The views of a scene show one set of named points, each view turned or mirrored, and shifted as a whole, with a little noise and some points left out.
In the rows, zero is written as 128.

Scene 1
View 1
Q_130: [120 115 128 177  93 204 130 102 125 153 165  79 144  80 149 153 104 189
 182 119 141 115 124 120 103 114  96 128 150 164 131 107  72 180 138 135
 135  89]
Q_680: [151  80 112 165  82 207  93  73 134 168 185  71 159  80 156 159 142 193
 181  98 111  94 121  97 112 102  53 143 182 174 112 108  51 159 127 119
 151  89]
Q_118: [152  80 108 143 133 203  82  97 155 118 141  91 115  71 166 132 144 195
 153 109 152 103  76 127 131  97 100 132 173 168 130 144 107 142 108 118
 159 125]
Q_396: [106 146 104 171 101 189 123 134 123 128 145  77 129  81 142 153  98 197
 177 143 164 107  90 119  93 111 138 130 158 137 176 105 100 148 130 137
 137 117]
Q_707: [112 129 132 164 121 198 136 127 130 123 140  86 125  82 149 141  94 189
 172 134 161 124 103 139 105 120 130 123 140 153 152 119 104 169 136 138
 136 112]
Q_244: [134  99 108 183 126 208  78  83 172 113 127 108 104  59 186 126 120 187
 156 128 193 110  68 146 116  89 137 115 146 161 120 156 126 162 106 122
 146 120]
Q_108: [144  91 100 148 103 200  89  96 138 143 162  70 141  78 153 153 142 203
 171 113 131  93  93 101 119 103  83 141 186 160 141 121  80 140 117 120
 156 118]
Q_137: [128 112 124 159 107 201 123 116 128 136 156  84 133  83 149 153 111 191
 171 120 140 114 109 124 109 116 102 133 158 161 139 115  83 165 131 134
 143 105]
Q_159: [149  87 122 122 150 197 107 126 149 108 133  83 108  81 151 133 134 197
 155 106 144 109  82 131 132 109 105 141 175 162 150 141 115 139 113 122
 166 138]
Q_842: [110 128 125 183 120 202 122 116 145 119 133 101 117  71 161 138  93 187
 168 139 182 124  95 146 105 110 147 116 133 153 141 132 115 174 130 137
 135 109]
Q_256: [118 115 121 188  93 205 115  94 132 145 157  88 140  76 160 148 103 190
 175 130 159 114 113 127 100 109 111 124 145 163 129 119  81 177 132 135
 135  90]
Q_113: [157  62 146 141 152 218 111 100 159 117 134 102 116  79 168 126 128 184
 153  90 139 122 107 146 142 108  88 133 153 182 107 154 106 174 126 126
 156 114]
Q_831: [134 102 145 134 142 201 145 138 131 118 139  87 118  90 143 139 109 190
 164 109 135 126 112 139 125 125 103 138 155 162 146 126 100 164 137 137
 149 120]
Q_645: [132 107  89 167  96 197  80  92 143 139 156  76 130  72 162 151 133 198
 168 128 157  91  83 108 106  96 108 136 176 151 146 122  91 139 112 117
 151 117]
View 2
Q_137: [145 111 154 125 122 132  91 122 154 170 183 118 130 123 123 124 105 151
 114 110 146 157 119 156 125 136 126 118 121 150 117 109 149 124 148  97
 115  75]
Q_159: [138 128 147 147 128 103  77 141 131 178 200 124 142 131 139  99  93 124
 129 100 132 105 116 138  97 166 156  84 127 124 102 106 131  86 146  93
 115  76]
Q_396: [167 100 147  99 112 124 114 137 177 201 198 126 138 137 128 136 122 159
 119 116 158 138 145 135 115 156 112 115 124 155 150  79 146 144 149 113
 101  86]
Q_244: [116 136 174 121 147 106  97 148 158 173 184 145 167 153 140 118 132 170
 123 103 151 104  91  97 123 143 148  89 130 149 149 124  92  79 121  75
  87  68]
Q_118: [129 124 160 139 140  95  69 140 130 171 193 121 144 139 135 110  93 140
 124  96 151 102 100 132 115 160 153  98 131 134 110 125 121  79 134  77
 110  67]
Q_256: [137 114 165 105 134 132 100 125 164 165 172 120 136 131 122 138 119 171
 104 112 155 162 111 144 142 119 115 128 124 162 138 122 144 125 135  92
 103  72]
Q_113: [109 148 165 166 147 133  75 120 135 132 161 127 144 112 140  90 102 139
 116  97 111 141  86 145 117 110 152  85 125 127  93 144 125  72 138  85
 120  67]
Q_645: [142 100 161 105 137  96  82 142 145 184 198 112 132 147 119 143  89 161
 117 104 177 115 113 138 136 164 133 128 127 161 130 114 140 106 137  77
 101  69]
Q_108: [139 100 155 123 134  99  67 131 128 176 198 101 121 136 115 136  77 140
 114 102 168 123 109 161 135 168 137 132 128 148 104 118 153 105 144  74
 114  68]
Q_707: [151 123 154 120 121 138 114 129 172 176 184 132 144 125 137 118 127 153
 120 113 138 151 133 136 113 131 121 101 121 147 138  95 141 130 146 115
 108  79]
Q_680: [128 101 160 130 145 113  63 118 119 153 177  91 108 121 104 135  72 147
 100 102 164 149  96 180 152 138 128 148 127 152  93 143 162 103 138  70
 119  62]
Q_842: [142 127 164 115 124 138 116 137 180 175 182 144 156 135 139 117 143 169
 118 115 140 143 119 117 115 124 125  97 122 152 154 101 120 117 136 105
  97  78]
Q_831: [145 131 145 144 116 135  90 123 152 165 183 124 138 114 140 102 105 129
 119 110 117 149 126 153 102 133 135  92 122 125 106 102 150 117 152 112
 123  79]
Q_130: [145 106 161 115 132 141  94 116 162 160 171 110 123 121 117 131 104 162
 102 114 148 176 115 163 143 119 111 134 123 157 121 120 158 132 144  98
 111  71]
View 3
Q_130: [ 89  65  88  94 151 175 159 129 101 143  94 152 118 111 165  95 139 103
 162 128 154 147 114  66  91 153 150 122 104 161 134  78 127 119 110 157
  73 106]
Q_256: [ 81  73 100 115 138 171 151 138 122 136 117 148  83 105 147  81 122  92
 153 123 133 120 132  64  69 134 140 117 117 144 125  87 135 114 116 131
  81 105]
Q_842: [ 97  86 113 127 115 146 144 149 131 125 140 138  68  97 148  95 109  90
 143 129 115 116 137  68  75 125 133  95 114 126 131 103 140 108 128 110
  84 121]
Q_831: [ 96  74 121  98 121 138 155 168 112 130 112 151 115 122 169 120 128  96
 149 123  98 135 104  83 121 156 141  81 103 132 149 103 135  93 134 121
 100 129]
Q_159: [ 71  58 122 108 106 138 145 197 122 106 116 187 109 128 154 100 129  93
 124 120  87 120 123  99 131 141 152  84 110 140 134 124 145  67 158 115
 113 120]
Q_137: [ 82  63 100 101 133 165 155 158 111 129 108 156 105 120 159  99 129  97
 151 124 121 130 113  74  97 149 145 104 108 147 133  92 136 102 125 136
  90 113]
Q_707: [ 96  82 110 113 126 150 150 151 125 135 126 139  84 111 153 105 121  87
 156 129 104 118 121  72  88 137 132  91 113 127 139  93 137 109 125 118
  90 117]
Q_118: [ 67  54 114 110 105 143 145 194 121  98 115 201 107 119 149  79 129 102
 112 120 114 125 134  97 121 130 160 106 112 153 120 125 140  71 160 122
 107 113]
Q_113: [108  74 119 103 100 115 142 178 111 113 114 178 128  90 173 113 126 114
 107 126 148 169 115  92 139 142 163  92  90 162 142 139 123  82 155 127
  89 152]
Q_680: [ 62  40  89  86 141 178 156 163  95 122  83 196 142 123 162  75 149 113
 134 118 163 149 120  85 119 157 168 132 102 183 127  96 131  88 137 162
  91  99]
View 4
Q_396: [123 140 124  95  69  89 169  99 110 103 183  54 104  95 172 129 116 180
 107 104 139 148 153 176 167 155  91 128 152 126 165 125 105 119  82  95
 176  81]
Q_159: [ 71 113 162 123  90 111 191  93 140 125 175  86  95  99 200 114 151 130
 162 124 104 165 154 166 111 166 109 118 115 111 138 129 104 113  68  95
 167  87]
Q_831: [105 125 149 118 100 109 161 102 124  99 180  83 121 121 193 132 142 148
 146 103 109 149 171 157 122 162 121  94 115 125 146 120  97 130  85  99
 168 117]
Q_118: [ 64 100 147 130  85 114 189  93 150 146 173  87  80  99 205 116 131 142
 167 123  98 161 142 143 124 185 136 120 117 134 128 120 112 103  53  86
 173  86]
Q_108: [ 81 114 137 107  65 101 172  93 140 136 178  61  67 113 195 103 131 162
 163 113 111 151 129 128 139 181 137 126 141 135 141 106 125 113  52  80
 179  76]
Q_244: [ 73  95 132 148  93 122 205 103 144 162 179 106  96  60 189 143  94 162
 109 126 104 165 150 188 155 190  94 132 104 152 126 144  95  79  61  94
 182  80]
Q_113: [ 77  91 152 149 115 130 175 109 150 132 178 115 117 114 206 144 127 137
 163 114  81 149 167 141 110 188 145  86  78 158 116 121  93 107  67  94
 173 133]
Q_256: [116 119 112 113  78 110 158 111 123 124 182  72  98 110 182 142  96 185
 119  97 119 136 153 144 171 183 129 112 129 167 145 118 106 110  69  89
 188 105]
Q_137: [110 124 131 111  78 107 159 105 124 109 181  69  98 119 186 126 122 169
 138  99 118 141 154 143 150 174 130 106 128 142 148 114 109 120  72  89
 176 103]
Q_645: [ 90 113 127 108  63 101 185  93 133 142 177  60  69  93 186 113 113 170
 139 119 120 155 128 148 162 186 120 139 145 140 143 118 124 105  53  83
 183  67]
Q_680: [ 89 103 121 109  69 115 155  97 144 138 177  65  66 135 202 110 121 170
 178 104 101 139 133  96 141 197 171 111 131 162 130  94 125 116  46  74
 187 100]

In a view up to two points have been moved. Name them for each view, in the order of its rows, or write none.
view 1: Q_680, Q_113
view 2: none
view 3: Q_130, Q_256
view 4: Q_118
